The views of a scene show one set of named points, each view turned or mirrored, shifted and resized as a whole, with a little noise and some points left out.

Scene 1
View 1
<35>: [ 27 -24 -19  -9 -20   7   9  18  -9 -11  -2   3]
<72>: [ 47 -31 -32 -21 -28  -5  12  23 -19  -4  -4  20]
<82>: [ 32 -24  -9   4 -16   9   3  10  -4 -18   6   2]
<70>: [ 92 -54   3  16 -65  14 -15  53 -39 -53   7  35]
<30>: [ 43 -31 -15  -3 -22   4   6  13  -9 -17   3  13]
<4>: [ 55 -36 -30 -11 -18 -12   8   7 -10  -6   5  22]
<45>: [ 42 -35 -14  -7 -32  12   8  30 -17 -22  -3  11]
<209>: [ 52 -38 -24 -11 -33   4  10  25 -18 -17   2  19]
<201>: [ -7 -13   3   3 -16  35   8  27  -5 -28  -4 -21]
<161>: [ 25 -19   4  19 -14  23  -3   8   0 -23   5  -7]
<133>: [-26  -1 -15  -7  15  18  20  -4  15   1  -6 -29]
<86>: [-21  -4 -28 -16   9  13  22   3  10   9  -7 -24]
View 2
<161>: [-14   4 -21  23  24  -7  -9   9  -2   8  -2  15]
<70>: [-19  17   7  11 -29  50  -1 -30  15  20  25 -22]
<201>: [ -4  -2 -27  26  18 -19  -6  34  17 -12  -4  11]
<72>: [-14  21 -19  12 -25  25  -8   1 -11   3 -15  38]
<209>: [-17  19 -16  12 -20  24  -6  -4  -7   7  -7  25]
<133>: [ -7   1 -43  27  28 -31 -13  46  -8  -9 -25  49]
<86>: [ -9   5 -42  25  18 -26 -14  42 -10 -10 -33  57]
<35>: [-12  12 -24  18  -5   6  -7  14  -4   3 -15  32]
View 3
<72>: [ 13   7   2   1   0  32 -17   5  13 -35 -14   4]
<4>: [ -2   2  11   4   8  27 -20   4  13 -21 -11  10]
<201>: [ 32 -30 -12 -12   6   7   3  -1  10 -28  15 -24]
<45>: [ 27  -8   2   2   8  25   3   0   8 -30  -1  -1]
<70>: [ 54   6  29  31  26  25  54   3 -10 -23  -5  32]
<35>: [ 31  -8 -11 -14  -3  28  -8   3  11 -48  -1 -16]
<133>: [  0 -42 -26 -36  -6  -3 -48  -4  26 -27  19 -50]
<161>: [ 18 -36   0  -2  18  -4  -2  -4  11 -14  14 -23]
<30>: [ 10  -8   4   3  10  16 -10  -1   9 -25  -2  -2]
<86>: [ -2 -33 -24 -37  -9   9 -51   0  24 -34  10 -45]
<82>: [ 13 -23   0  -1  11   7  -9  -1  12 -18   5 -15]
View 4
<4>: [ -2 -25 -27  -5  11 -29  -6 -23  14   8  -3  -1]
<45>: [ -1 -16 -26 -10   8 -30  16 -14   9   5   2  -2]
<30>: [  1 -17 -22  -7  11 -26   4 -16  10   8   0   0]
<35>: [ -4 -20 -23  -7   2 -20   7 -11   0  11   7   5]
<161>: [  6  -4 -12  -1  11 -18  16   2   5  15   5  12]
<201>: [ -5  -6 -16  -8  -3 -11  29   8 -10  14  18  12]
<86>: [-15 -25 -18  -5 -14  -6  -5  -1 -26  22  22  18]
<209>: [ -2 -20 -28 -10   9 -30  11 -20  13   5   0  -4]
<70>: [ 15  -3 -28  -9  28 -49  41 -16  43  -9 -10 -17]
<82>: [  1 -13 -18  -4   7 -18   7  -8   5  12   2   6]

Which points are out of place in each view (at most two, in the order of its rows)? Write - if all are in place.
view 1 | -
view 2 | -
view 3 | <201>, <35>
view 4 | -
